Each row is a point on a landscape with many peaks, with its height.
A climber steps from a point to the highest of its 2 nearest points, and stops where none of them is higher. Distance is the straight distance between rows; heights are no part of it.
K787: [ 93  58  69 119 147  90 124  49 117 127  75 103 106 106 114 148 101  94
  92  83  79  72  66 105]  (h 29.7)
K204: [105  53  73 122  62 112 102  49 115 116  67 114  65 111  82  92  52 108
 110 100  90  86 110  96]  (h 28.6)
K6: [128 147  98 141 100 105 136  53  87 102 114 112  67  65 110 104 145  84
 103  66  70  91  95  89]  (h 20.5)
K258: [113 158 101 151 122 112 121  82  25  92 120 127  83  68  90  68 142  89
  69  79  84  91  70  62]  (h 26.5)
K270: [ 68 115 142  99 113 110 117  83  62  68  95 120 111 110 107 103  99  84
  72 117 117  86  93 116]  (h 38.0)
K658: [108  89 107 101  96 178 113  94 109  76 105  75 113 104  67  97 109 102
  56  57  88 126  90  92]  (h 22.9)
K243: [ 97 118  78 151  94 128 110 111 109 108 115  89 125  67  84  74  91  96
 110  76  63  96 123 119]  (h 9.3)
K971: [ 74  75  51 112  90 102  92  67 116 120  95 119  96  97  66  71  44 112
 100  81  89 102 102 113]  (h 31.9)
K853: [125  96 102 119  86 131 114 107 126  59 121  60  98 122  62  98 126  74
  60  88  60 126 107  83]  (h 19.4)
K217: [ 88 119 135  97  63  95 100 114 141 123  86 120 150 106 139 101  90 129
 121 125 113 103 127 103]  (h 20.1)
K999: [ 46 157  72  81 146 122 131  98 114 147  94 138 125  59  97 114  93 127
  83  96  93  71  80 108]  (h 38.5)
K662: [100  59 104  82 109  61  80  82  91  57 101  70  92 141  99  78  71  98
  82 174 118 100  85  84]  (h 71.7)
K14: [ 84  48  86  88 118  94  70  82 119 117  81 121  93 120 107  95  83 133
  78 115 114 106  56 100]  (h 36.9)
K857: [100  76 109 103 117  72 128  60 116 106  95 100  81 105 132 143 127  94
  96 103  78  71  71  90]  (h 33.7)
K219: [ 83 112  73  69  97 114  94 176 134 123 129  61 133  84  75 105 138  72
 116  71  61 141 105 110]  (h 15.2)
K353: [ 79 130 105 108  86  97 110 137 126 116 112 102 152  71 114 129  92  78
 118  93  80  88 112 140]  (h 14.0)
K987: [101 132  94  90  87 147 112  93  46 105  81 105  59  83  75  98  85 105
 105  81 151  83 144  81]  (h 43.0)
K727: [ 99 144  75  55  78  74  83 157 100 123  91 120 101  76  62 101  73  85
 105  75 109 102 131 109]  (h 22.2)
K8: [121 173 131 103  81  89 120  69  76  87 100 124  94  62 113 151 130  97
  93  88 127  98 150 122]  (h 45.3)
K814: [110  92  91  82  66  40 104  93 131 123  95 121  58 119 100 118  99  99
 108  93  98 102  92  89]  (h 45.2)
K650: [116 108 142  98  58  80  92 122  92  96  86 103 125 110 112 104  92 122
 102 129 117  96 105  79]  (h 25.7)
K348: [133  58  79  88  64 109  72 119 100  97  71  71  85 150  85  74  79  99
  67 123 112 102  88  42]  (h 35.0)
K589: [115 170 134 121  82  90 109 106  65  70 118 133 120  81 109 111 125  97
  87 103 100  99 124 106]  (h 36.1)
K955: [ 93  70  94 121 111 101 105  77 128 101 134  96  95  89 113  81  94 128
 146 102  85 113 111 124]  (h 38.3)
K260: [143  87 118 151 111  66  95  68 103  89 115 103  96  79 145  79 146 116
 141  92  97 101 107 121]  (h 29.5)
K795: [ 68 138  87  68 106 130 112 100  92  84 108 135  99  82  70 110  95  97
  43  63 100 105 101 145]  (h 9.2)
K709: [ 87 109 149  73 108 123 116  46 110  93  93 142  86 120 131 130 111 133
  78 121 125 112  75 123]  (h 70.1)
K110: [124  78 109 113  89 160  94 100 118  88 111  87 104 109  95  68  88 123
 100  78 106 122 110  79]  (h 27.3)
K830: [ 82 118  91 120  95  95 116 122 102 104 122  69 113  74  82 108 109  63
 110  83  54  76 129 136]  (h 11.2)
K517: [104  72  84 105 121  81 101  59  92  75 116  61  59  87  84  95 127  66
 126  90  86 108 102 135]  (h 18.2)
K621: [ 69 114 164 120 131 143 161  67  82  70  93 106 131 114 117 117  94  89
 103 142 120  77 116 103]  (h 30.6)
K56: [ 95  62  73  78 115  80  62 152  95 115  91  72 126 108 101  96  89  99
  89 112  91 109  85  92]  (h 45.4)
K195: [125  60  62 129 116  68  83  80  90  79 102  71  65 118  82  84 113  60
  73  87  71 107  85 134]  (h 15.8)
K624: [116  86  96  66  67  90  58 161 128 108 113  79 119  91 109 110 127  77
 149  87 114 134 119 121]  (h 33.6)
K218: [ 97  80  93  91  89 109  79 104 106 121  92 130 104  87  96  91  71 126
  91  87 122  99  90 118]  (h 36.6)
K431: [ 64 108 127  84 125  87 112  61 132  86 108 162 107 114 113 104  94 131
  74 113 104 107  56 127]  (h 55.0)
K69: [122  66  81  78 102  58  53 153 132 110 106  84 105  95 120 111 110  89
 118  97  95 122  84 125]  (h 39.4)
K918: [ 95  83 100 125  89 146 108  88 123  99  89 126 135  95  97  89  66 114
 100 101 117  91 111 102]  (h 31.8)
K236: [ 94 106 151 108 117 107 126  45  81  90  83 118  93  95 147 116 118 134
 139 123 141  76 110 102]  (h 46.9)
K736: [122  50 105  50  87  44  61  95 109  85  84 110  76 142  99 104  77  94
  73 162 131 117  79 105]  (h 61.9)
K832: [ 93 122  85 105  74 137 110  94  89 122  52 118  72  74  79 116  70  95
  81  81 116  71 131  86]  (h 52.2)
K303: [101 113 112 109 124  89  95  91  71  62 105 104 124  88 118 102 110  84
  91 100 147 120 105 140]  (h 46.3)
K908: [ 97  93  93  84 113 101  99 164 125 133 119  56 136 107 106 131 123  98
 123  82  61 116  79  79]  (h 12.2)
K692: [ 62 114 100  83 125 142 109  74  45  88  97  88  67  81  73  91  96 111
  95  94 122  78 113 113]  (h 40.2)
K24: [129  97  98 125 107  87  98  73 115  81 132  60  78  68 110 106 140  70
 149  82  47 109 120 139]  (h 21.4)
K855: [ 50  82  95  70 158 142 104  90  71  89  92  86  95  92 103 115  95 109
 104 103 124  82  88 122]  (h 46.4)
K269: [ 87  80 111 137 138 164 146  37 120  78 107 129 116 109 124 103 102 131
 126  94  89  66  82  69]  (h 24.1)
K840: [164  80 102  75  64 120  77 159  92 114  75  83  77 118  89  84  90 104
  92  99 113 120 121  40]  (h 41.6)
K99: [152  54  86 125 120 116  82 101 132  97 105  58 126 108 112  89 120  99
  98  71  75 154  79  91]  (h 13.2)
K142: [ 90 112  92 119 136  61 110 149 127 135 113  88 140 102 147 124 134 112
 125  93  70  97  60  69]  (h 9.4)
K882: [ 47 146 121  64 136 109 132  89 104 127 102 146 100  86 120 141 118 131
  85 109 122  90  77 109]  (h 44.9)
K221: [ 97 182 120 128  94 104 127 108  37 101 110 126 109  62  88  86 118 105
  80  89 107  81 110  73]  (h 30.7)
K237: [112  75 109 151  97  78  75  77 105  80 109 111 114 100 136  70  98 117
 150 128 103 101 117 111]  (h 34.0)
K159: [140  88 108  69  78  66  59 134  79  70 105  81  94 115  85 102  90  77
  97 120 122 135 125 100]  (h 32.3)
K432: [111 127 105 135 115 115 128  68  61  68 129  99  54  93  91  74 145  80
  75  68  65  91  60  75]  (h 23.6)
K395: [117  74  73  92  55  81  83 128 123 108  92 111  90 154  60  58  60 103
  50 108  91  99  60  46]  (h 31.3)
K626: [ 94  65  88  97  97 107  87  43 109  83 136 117  72 107  91  76  93 137
 107  96 117 105  97 123]  (h 42.9)
K189: [ 65  86 110  75 140  95 112  91 124  99 133 114 126 116 102 105 104 138
  77  96  88 103  41 102]  (h 48.0)
K536: [ 87  62  90  68 108 105 103  64 113  63 111  85  50 116  77 100  94 115
 121 126 114 102  91  98]  (h 47.5)
K498: [ 72 147  52 109 150 103 112 116 101 118  96  82 115  67  82 147 108  69
  54  71  77  88 101 175]  (h 14.8)
K440: [105  42  64  91 150  93  65 111 122 104  93  76 118 118 112  77  89 125
  82 108 103 108  63 112]  (h 40.8)
K48: [109 109 132  54  66  76  68 136  65  65 106  84  79 105 101  85  99  98
 130 111 157 130 143 106]  (h 39.7)
K297: [109 124 115 106  58  76  73 120  51  67 100 139 102 116  69  55  65  93
  55  98 136 104 121 114]  (h 8.2)
K387: [ 79 146  83  54  77  86  93 158 121 127 116  87 111  71  81 123 125  66
 118  68  90 115 111 113]  (h 18.4)
K60: [139  97  90 123  70 109  56 109  59  74  93 110  74 113  65  59  75  67
  64  77 115 117 131 109]  (h 11.1)
K344: [138  93  76 134  64  81  85  87  87  78  93  89  71 112  55  74  82  58
  67  77  71 110 107 131]  (h 13.7)
K711: [ 70 116 108 101  85 126  87 128  59  68 115 111 110 132  62  35  66 108
  69 119 115 104  85  75]  (h 4.5)
K41: [ 98 136 155 105  83 115 119  80  78  88  78 141 105  81 142 125 115 104
 105 114 154  92 140 120]  (h 63.9)
K610: [ 69 145  62  88 136 130 111 118 119 109 125  98 122  56  84 109 107  92
  76  51  89  96  99 155]  (h 12.1)
K691: [ 86  89  94  58 109 105  90 109 139 111 111  97  96 118  87 133 113 147
  89  91  82 128  46  98]  (h 42.2)
K745: [102  94 103  89  76  81  99  99 126  98 126 106  63 111  87 108 118 122
  88  95  63 118  63  86]  (h 39.3)
K865: [127 108 121 125 112  94  82 121  60  71 103  58 127  97 106  86 121  68
  95 104 123 101 128 107]  (h 57.8)
K819: [ 89  69 104 128  94  74  95  90  69  63 105  67  91 134  91  54  56  65
 102 166  86  83 102  65]  (h 79.2)
K306: [148  73  83 131  75 127  99  92 136  96 110  84 102 127  90  74 122  92
  75  86  55 149  94  62]  (h 16.5)
K3: [ 83 109  61 108 127  83 111 122 108 163  75  72 109  68 120 136 118  73
 103  78  56  66  90 114]  (h 21.5)
K716: [110  53  83  50 107  58  59 130 118 124  78  80 107 133 117  98  81 114
 106 154 117 110  79 109]  (h 52.1)
K751: [ 46 110 115  54 117  99 102 129  72 103  92  84 110 110 107  99  80  94
 126 133 118  80 113  88]  (h 61.0)
K885: [101 109  69 105 108  97 134  95 140 160  87  98 125  64 124 135 117 134
 134  71  70  97 105  74]  (h 29.6)
K55: [ 52  88 116  67 127 122 116  77  76  78 111  71  86 130 101 101  85 107
 109 141 111  90 106  87]  (h 53.2)
K641: [140  96 107  94  59 118  91 130 111 139  56 100  96 109 113 107  90 119
 119  97 104  92 114  31]  (h 51.1)
K264: [ 68 119 142  80  64  97  95 126 129 109 113 106 138 106 130 125 105  91
 158 122 115 126 125 106]  (h 14.9)
K798: [ 65 127 118  84 116 140 118  60  89 115  76 154  94 103 116 116  94 135
  62 115 134  71  85  98]  (h 53.7)
K419: [101 118  61 114 130  94 117  99 157 167  73  86 125  55 130 152 115  80
 141  81  85  76 122 113]  (h 25.3)
K817: [137 101 112 169 115  82 105  73  91  85 127  63  80  86 129  68 162  61
 157  77  67 111 116 116]  (h 24.9)
K522: [ 67 116  75  80 131  89 126 107 127 174 102 117 112  67 120 138  98 141
 104  78  74  81  73  95]  (h 33.9)
K579: [ 77  63  99 133 156 116 143  38 118 111  96 135 119  95 142 117 101 121
 105  98  72  66  58 102]  (h 26.6)
K413: [100  76 135 113 115  87 132  39 101  73  98 108  84  94 118 120 114  92
 120 127 114  78  83 112]  (h 39.1)
K588: [109 117 102  94  72  73  73 153  68  89 103 122  99 128  56  54  65 109
  72 106 112 109 100  66]  (h 6.0)
K187: [125 130 101 116  60 114 116 116 114 137  82 121  71  94  79  93  81 110
 105  83  96  77 122  68]  (h 62.2)
K844: [152  94 104 108  71  75  74 133  72  90  93  51  69 128  78  82 109  56
 100 110  93 114 134  82]  (h 27.0)
K488: [118 107 103  70  75  70  65 148  81 103  78 117 102 105  69 100  66  73
 102  98 136 104 129 126]  (h 26.4)
K640: [121 134 135 118  47  68 104  93  80  84 115 135 100 102 103  77 108 109
  97 107 114 109 107  88]  (h 30.5)
K70: [ 84 102  79  58  99  93  57 163  96 105 106  82 128  82 135  94  98  75
 182 101 147 135 128 117]  (h 27.9)
K349: [127  48  81 148 103 124 111  72 146 114 108  77 112 134 103  94 104 104
  78 117  44 132  65  26]  (h 13.6)
K392: [132  67  97  80  56  18  73 102 106  97  91 114  74 124 105  94  82 107
 103 134 102  93  81  95]  (h 52.7)
K782: [106  96 123 136  99  80  84 106  57  65 101  65 104 118 101  70 100  83
 118 144  93  99 127  73]  (h 70.2)
K272: [ 76 115 113  55 106 116  75 142  50  90 104  62  89 103  98  97  97  98
 134 104 151  95 137 109]  (h 50.1)
K995: [ 68 122  80  88 150  94 132 106 102 121  85  86 112  79  96 136 112  81
  68  87  75  57  80 118]  (h 18.1)
K484: [134  59  86 102  45  96  87 100 120 125  56 132  78 118  77  91  41 119
 105 102 108  93 123  72]  (h 25.0)
K212: [ 84 112 126 108 121 162 154  49  96  93  95 117 103  95 107 115 102 109
 107  99 113  62 116  71]  (h 24.8)

For each start below, name the point where the climber stops.
K610 | K709
K297 | K751
K908 | K751
K212 | K819
K269 | K41
K260 | K751
